Points on a hilly landscape, in no order, each with its height.
A ball rolls from a point to the lowest of its 2 nearest points, and stops where none of them is lower. Distance is the straight distance between rows; heights are no part of it.
sumig h=4.15: [150 164  80  82 168 113 114 144  94 106  57 105 107  95 112 121 200 133
 101 176 134 181 152 206 127 139 163]
ven h=7.39: [109 123 156 146 142 115  92 109 195 172 154 165 129 167 135 150  97  88
 122  98 180  79  86 115 123 122  90]
ses h=2.32: [102 173 149 185 119 135 142  89 159 159 155  49 177  99 110 135 135 128
 102 121 149 128 159 108 138 133 119]
Ler h=2.41: [131 159 102 158 116 143 116 111  95 152 139 112 172 119 134 221 128 108
  98 144 153 132 115 143 129  94 148]
lal h=1.65: [150  87 132 148  95 106 146 120  78  92 110 157 119 166 118 110  75 138
 174 143  64 127 149  88 125 164 145]
Vodi h=3.56: [101 126 110 167 132 155 174 116 146 140 138 119  93 116 177 101 161 123
 142 128 158 143 112 141  99  62  81]
vebiz h=4.86: [129 130  85  80 155  98 134  79 158 121  81 149  63 127  95  82 147 187
 168 145  99 195 180 172 118 127 147]
vap h=3.91: [ 87 200  99 122 145 125 151 126 119  89 114 157  95  89 135  54 142 147
 129 140 116 128 131 152 118 117 127]
buler h=3.30: [185  49 171 120  80 108 179 113 115 117 161  91 180 118 126 173 114 144
  97 163 146 106 114 131 133 109 139]
vaku h=3.96: [154 156 158  84 191 102 107 105 131 135 142 142 129 109  79 132 180 113
 115 137 100 151 107 192 129 167 143]
nug h=1.86: [118 120 100 141 124 203  94 204  92 119 121 145 122 129 160 161 140 115
 133 148 149 136  99 156 136 104 119]
reliv h=4.54: [119 167  68  87 109 113 121 127 116 126  56 141  86 140 119  88 165 113
 128 160 120 211 155 152 103 125  65]
lis h=2.88: [184 104 181 139 132  66 180  89 152 156 178  55 196 102 118 168 154 104
  82 113 136  99 120  93 104 116 159]
Dut h=3.53: [183  63 176 119 136 128 158 113 119 135 132  91 164 105 105 137 123 145
 104 140 136 141 112 151 152 144 197]
Zafip h=6.02: [120 138 149 107 110 155 139  54 200 170 115 152 111 121 123 107  91 150
 110 116 125 116 107 129  88 135 106]
bik h=4.87: [176  42 129 110 103 176 137 130 113 141  87 131 106 128 129 138  91 160
 136 150 160 157 118 138 147 108 149]
Mis h=5.42: [100 181 114 119 116 144  84 128 169 161 108 144  89 174 203 169 124 145
 142 109 189 104 159 155 126  86 104]
fure h=1.20: [168  61 141 109  83  61 151 133  97 121 123 160 158 152 121 126  77 154
 136 166  89 154 138 106 154 151 178]
Soboz h=2.67: [147 135 121 173 125 133 132 142 107 145 156 113 152 111 172 172 143 115
 140 126  81 131 154 101 123  87 148]
napur h=7.24: [ 81 135 144 172 141  71 116 109 159 140 189 152 146 174 134 152 144  77
 137 103 161  74 104  86 140 113 106]
gito h=6.24: [ 93 117 140 113 100 150 167 106 182 125 124 176 113 109 134 101  75 155
 128 120 160  89  90 139 117 126  99]
Pif h=2.92: [129 141 142 154 117 146 153 109 119 102 126 123 174  97 114  92  89 200
 141 161  60 155 179 130 145 182 136]
Busu h=5.83: [117 145 116 126 107 168 121  79 174 193 103 152 110 139 142 136  92 145
 126 122 147 171 131 116 120 119  98]
luf h=2.05: [143 176 173 168 116 103 141 100 155 176 146  95 156  95 124 111 126 153
  98 123 119 144 175  87 134 157 162]
gug h=2.60: [107 177 138 133  93 115 132  70 130 124 143  86 174 117 107 133 117 160
  94 156 107  99 150 131 114 140 117]
busa h=6.65: [ 83  89 135 132 108 165 123 143 135 121 145 163 136 151 106 137 111 139
 112 167 126 113  84 173 123 146  66]
mika h=6.90: [106 114 128 142 117  89 142 146 134 126 132 165 131 126  71  86 146  86
 113 124 100 148 108  73 117 164 102]
Toser h=3.10: [101 210 110 133 146 138 118 157 118 103 143 175 178 108 146 166  88  93
 112  97 171  68  91 162 156 126 153]
gera h=2.28: [166 122 152 128 130 141 104 113 106 103 141 119 102 166 163 126 102 109
 181 111 135  55  94 121 111  94 128]
Gasas h=3.73: [117 169 104 132 145 167 166 117 160 115 130 118 100  81 170  77 170 146
 140 116  99 139 120 125 105  81 118]
Birit h=3.99: [134 171  95 109 151 163  68 174 107 118  95 189  75 168 167 104 142  67
 193 108 125 114 138 113 114 114  99]
fus h=3.08: [165  79 148 139 100  72 172  97 121 114 173  71 191 136 118 176 132  90
  93 145 114  97  88 111  90  83 118]
bom h=2.91: [141 101 118 161 108  95 150 170 106 131 177  94 138 147 188 199 149 121
 159 111 139 122 165  85 147  53 130]
vebe h=3.14: [ 96  90 111 171 117 122 143 134 148 149 178 122 139 158 169 211 145 116
 164 112 135 102 128 103 121  49  90]
pur h=1.49: [172 179 148 117 140  72 128 145  87 106 126 140 177 142 137 153  99 155
 134 143 103 145 154 148 144 174 176]
naro h=5.12: [152  68 140 143 113 198 122 158 152 161 122 125 112 122 150 159  75 158
 141 110 151 136 131  99 152 118 131]
vegal h=1.53: [156 125 170 131 134  91 150 105  91 108 138 104 132 127 148  84 122 146
 134 144 125 108 129 124 135 144 164]
nenif h=5.00: [104 110 103  92 170 131 122  71 155 131  83 102  67 145  60  52 165 148
 168 120 103 178 145 153  94 151 114]
fuf h=4.38: [141 153  61  95 118 127 158 111  95 124  41 128 100 108 129  87 160  90
 141 149 115 201 148 106  93 101 142]
zik h=4.06: [139 175 138  82 163 106  90 122 103 121  98  98 105 116 105 122 197 118
  85 146 159 148 119 198 127 157 130]
dupoz h=4.80: [ 62 178  95 113  98 155 133 121 165 144 141 119 125 113 152 113 177 122
  95 116 115 142 116 130  86 109  37]
barek h=5.22: [100 167 119 108 103 157  82  93 151 133 126 138 108 175 145 166 105 144
 152 119 152  82 134 157  98 110  76]
Vasab h=3.72: [106 183  96 111 157 162  76 178 147 125 107 210  71 128 154 111 112  96
 155 126 171 115 128 142 160 127 107]
ferat h=2.66: [148  87 191 153 143  95 169 103 159 150 189  57 134 110 143 132 180 133
  98  96 153 123 156  77 125 112 125]
Piler h=4.25: [166 187  94 112 135 110 139 101  86 127  67 120 130  82 111 100 160 101
 120 184 135 194 152 159 128 116 160]
Nov h=6.46: [ 92  85 119 133 110 192 130 140 166 137 148 181 119 143 129 135  72 135
 137 118 162  86  80 127 126 108  59]
Tini h=3.83: [186 142 165 112 178 130  99 103  91 147 125 140 124 141 116 130 132 110
 139 135 110 138 123 166 122 143 191]
kubak h=2.84: [100 201 117 155 130 154 111 131  98  80 123 102 168 132 131 182 121  98
 124  92 196  64  95 161 142  96 143]
Nuba h=2.19: [147  87 180 126 166  97 126 107 126 147 147 117 124 139  96  89 162  96
 107 140 185 131  83 157 151 142 169]
poto h=3.35: [ 68 104 105 174 115 148 145 118 161 150 153 105 128 165 155 151 152 106
 166 105 148 107  94 134 104  62  44]
fek h=3.97: [115 134 109 102 172 135  96 141 131 137  87 177  77 141 126  92 136 117
 148 112 185 153 134 145 156 148 133]
Fugez h=2.15: [127 115 105 140 116 180 103 150  98 141 116 116 149 135 164 214 136  95
 124 136 186 104  92 152 130  77 107]
Ren h=5.39: [137  90 111 121 122 160 127 174 150 139 117 141 103 110 142 130 129 144
 141  95  90 150 143  69 132 119 142]
vul h=4.46: [134 102 123 139 111 145  97 139 115 145  84 121  89 173 141 137 130 148
 113 146 213 138 131 151 144 124  92]
tudu h=5.62: [119 151 111 118 125 169 104 133 176 199 122 140  98 145 200 172 131 111
 151 119 142 134 129 110 107  84  97]
Fik h=1.67: [163 137 159 124  84 108 167  99 171 153 145  99 153  95 146 153  93 160
  97 108 116 127 158  84 108 105 140]
vesit h=0.83: [160  74 119 139 104  61 132 142  94 151 126 182 134 146 116 152 118  94
 138 162  91 161 131  89 143 134 140]
vibi h=4.23: [128 135 112 116 160 142  79 188 112 149 132 156  93 138 170 139 146  63
 142 118 113 121 122  84 145 120 119]
vizin h=4.67: [ 98 179  85  85 125 136 110 150 127 132 109 137 104 127 152 128 170 114
 111 149  98 159 146 151 101 110  82]
roz h=3.09: [109 147 105 184 113  80 125 152 114 110 174 111 242 139 126 211 120 134
 118 146  31 113 143 113 104 139 133]
Paga h=1.74: [136  55 152  96 184 141 133 155 123  92 154  75  99 111 115  84 195 133
 143 110 111 124  92 133 148 123 150]
sonu h=4.55: [133  98  86  91 106  99 147  91 137 143  90 122 105 103 109 101 155 129
 116 137 105 188 135 112 110 116 127]
vuz h=1.71: [117  73 120  58 136 146 114 159 123  95 102 112 103 113  68  71 111 161
 113 105 108 112 129 112 159 178 164]
vorik h=1.21: [121 130  97  62 174 165 125 143 126  87  95  99  77  90  97  50 157 109
 144  74 125 126 125 127 123 136 172]
ruzi h=7.01: [115 122 149 141 143  42 156 155 123 122 157 166 133 135 113  93 146  78
  97 129 136 128 102  95 163 158 151]
peral h=5.61: [149  88 135 118 129 134 107 140 116 123 123  91 118 128  92 102 142 146
 139  87  53 142 163  58 120 159 165]
Zetan h=2.65: [129 130  92 140  69 140 149 141  79 134 121 111 181 108 120 178  84 125
  88 158 148 130 118 135 149 111 135]
zel h=1.57: [113 124 119  73 137 184 107 168 141  78 118  93 105  84 112  77 156 165
 129 100  89 129 137 123 139 157 152]
mabo h=3.11: [104 135 154 163 100 135 132  93 131 131 113 123 149 117  62  74 102 180
 112 172  97 163 161 125 126 170  96]
buz h=6.77: [ 84 142 120 110 109 111 134 125 130 113 137 152 131 136 103 102 128 121
  97 148 113 114  99 135 115 156  82]
Vid h=4.09: [106 160  90 108 143 138 159 117 134 101  78 182  71 102 121  43 135 116
 161 116 150 164 123 145 120 135 146]
kibu h=4.45: [118 132 115 122 144 100 106 195 145 137 156 206 128 132 158 160 122 122
 136 127  84 120 127  96 163 137 119]
Kiref h=2.63: [ 73 161 141 184 107 133 101 124 120 128 175  74 172 161  97 149 136 122
 119 106 124 105 157  93 134 154 118]
Tek h=1.97: [140  69 169  89 157 101 128 124 127 110 128  71  83 144 119  90 180 152
  87 135 160 112  94 162 136 145 150]
duka h=4.66: [153 102 137 161 109 153 136 120 104 128  97  91 102 124 136 132 114 179
 115 149 183 129 135 156 146 116 149]
bal h=3.40: [ 94 194 112 144 144 145  91 155 127 120 129 167 124 147 144 137  88  91
 145  95 176  72 123 114 150 122 116]
zulap h=1.88: [134 100 155 146 125 157 140 122 120 108 154 100  97 138 128  92 108 156
 161 119 123 100 123 112 122 136 120]
Lavib h=2.57: [131 176 137 161 154 156 109 112 101 100 143  96 126 148 158 142 112 108
 166  90 155  52 105 161 122  92 155]
Neveg h=2.90: [ 87 173 103 191 113  97 113 141 106 110 163 107 227 138  95 185 122  99
 103 110  99 116 164  94 122 146 115]
zev h=1.26: [154 132 141 122 106 124 207 100 163 113 141 102 159  66 160 179 113 124
 113  77 119  87 137  89  83  80  96]
zada h=2.87: [142 131 126 175 125 107 139 114 151 152 168 135 181 135 153 199 114 128
 124 128  47 111 143 114  91 116 150]
Lavut h=2.33: [134  94 168 148 144 120 135 129 142 124 160 179 150 130  97 103  70 142
 134 132 130 105 104 153 164 180 161]
pamoz h=4.21: [108 116 122 133 143 140  82 158 128 150  50 138  68 172 126  83 147 126
 111 109 233 155 142 153 150 163  95]
gaf h=1.51: [124  90 100 114 177 180 137 143 108 103  99  54 102  99 105  81 182 113
 136 103 134 147 100 136 117 139 140]
rubuv h=2.20: [133  78 120  99  87 157 127 172 101  88  99 154 114 133  98  87  72 151
 137 121  98 122 138  89 137 174 130]
Vopot h=2.42: [126  98 187 170 152 120 136 116 127 135 185  77 141 140 121 128 151 105
 115 114 177 112 110 124 155 129 141]
zop h=2.86: [120 144 166 132  88 110 129  71 131 124 148 129 150 158  76 130 105 174
 125 172  81 132 152 167 102 166  77]
sedem h=4.99: [ 68 192 107 131  84 173 107 110 159 129 135 109 135 146 133 137 134 164
 136 118 104 112 167 131  83 115  68]
gomor h=1.73: [143 189 143 131 137  82 113 164  67  95 144 153 159 156  92 140 105 116
 127 163 126 128 139 183 141 197 134]
mifiz h=2.64: [132 124 166 174 157 118 155 114 136 111 153 161 144 130 105  80  78 180
 164 130  95 158 151 146 161 193 178]
resod h=3.69: [168  99 135 126 170 159 108 118 109 132 116  93 150  98  97 130 151 123
 127 137 102 152 121 163 143 150 193]
gud h=1.99: [118 164 163 139 159 114  93 145 132 121 151 196 134 136  89 132  98 104
 128 140 160 113 115 192 155 183 132]
zisi h=1.17: [156  67 106 127 107 101 113 184  87 130 118 155 131 133 173 164 137 147
 152 170  82 186 152 103 148 109 154]
lek h=1.16: [171 158 147  90 127  74 140 136 106  87 135 146 146 135 181 117  87 157
 144 127  80  88 140 117 128 160 175]
Mov h=7.13: [128  93 151 164 141  58 130 158 141 141 168 159 130 154 146 154 129  59
 124 129 158 104  88  88 154 101 126]
kopem h=4.70: [133  99 117  67 133  80 151  86 188 148  96 161  90 116 114 107 138 182
 116 135 109 176 149 130 136 126 137]
finog h=1.64: [175 109 136  92 129 155 182 117 147 128 117  97 129  57 124 123 110 109
  87  87 114 112 115  75  86 105 111]
pumi h=1.52: [152  97 104 117 112 163  87 200  82 125 107 159 124 121 139 160 111 145
 140 153 124 154 141 130 157 141 158]

For each start below, name the point where the ball stops.
Pif -> lek
zik -> vorik
Vid -> Soboz
mabo -> zev
bal -> lek

Call two points neighbours if one is among the 2 nearest of the other. Go from one point of each pair to the other, from neighbour to neighbour, staying as low as possible. Name the highest point that can't be avoided.
zev, lek -> mabo
zev, Soboz -> roz
vorik, vesit -> rubuv
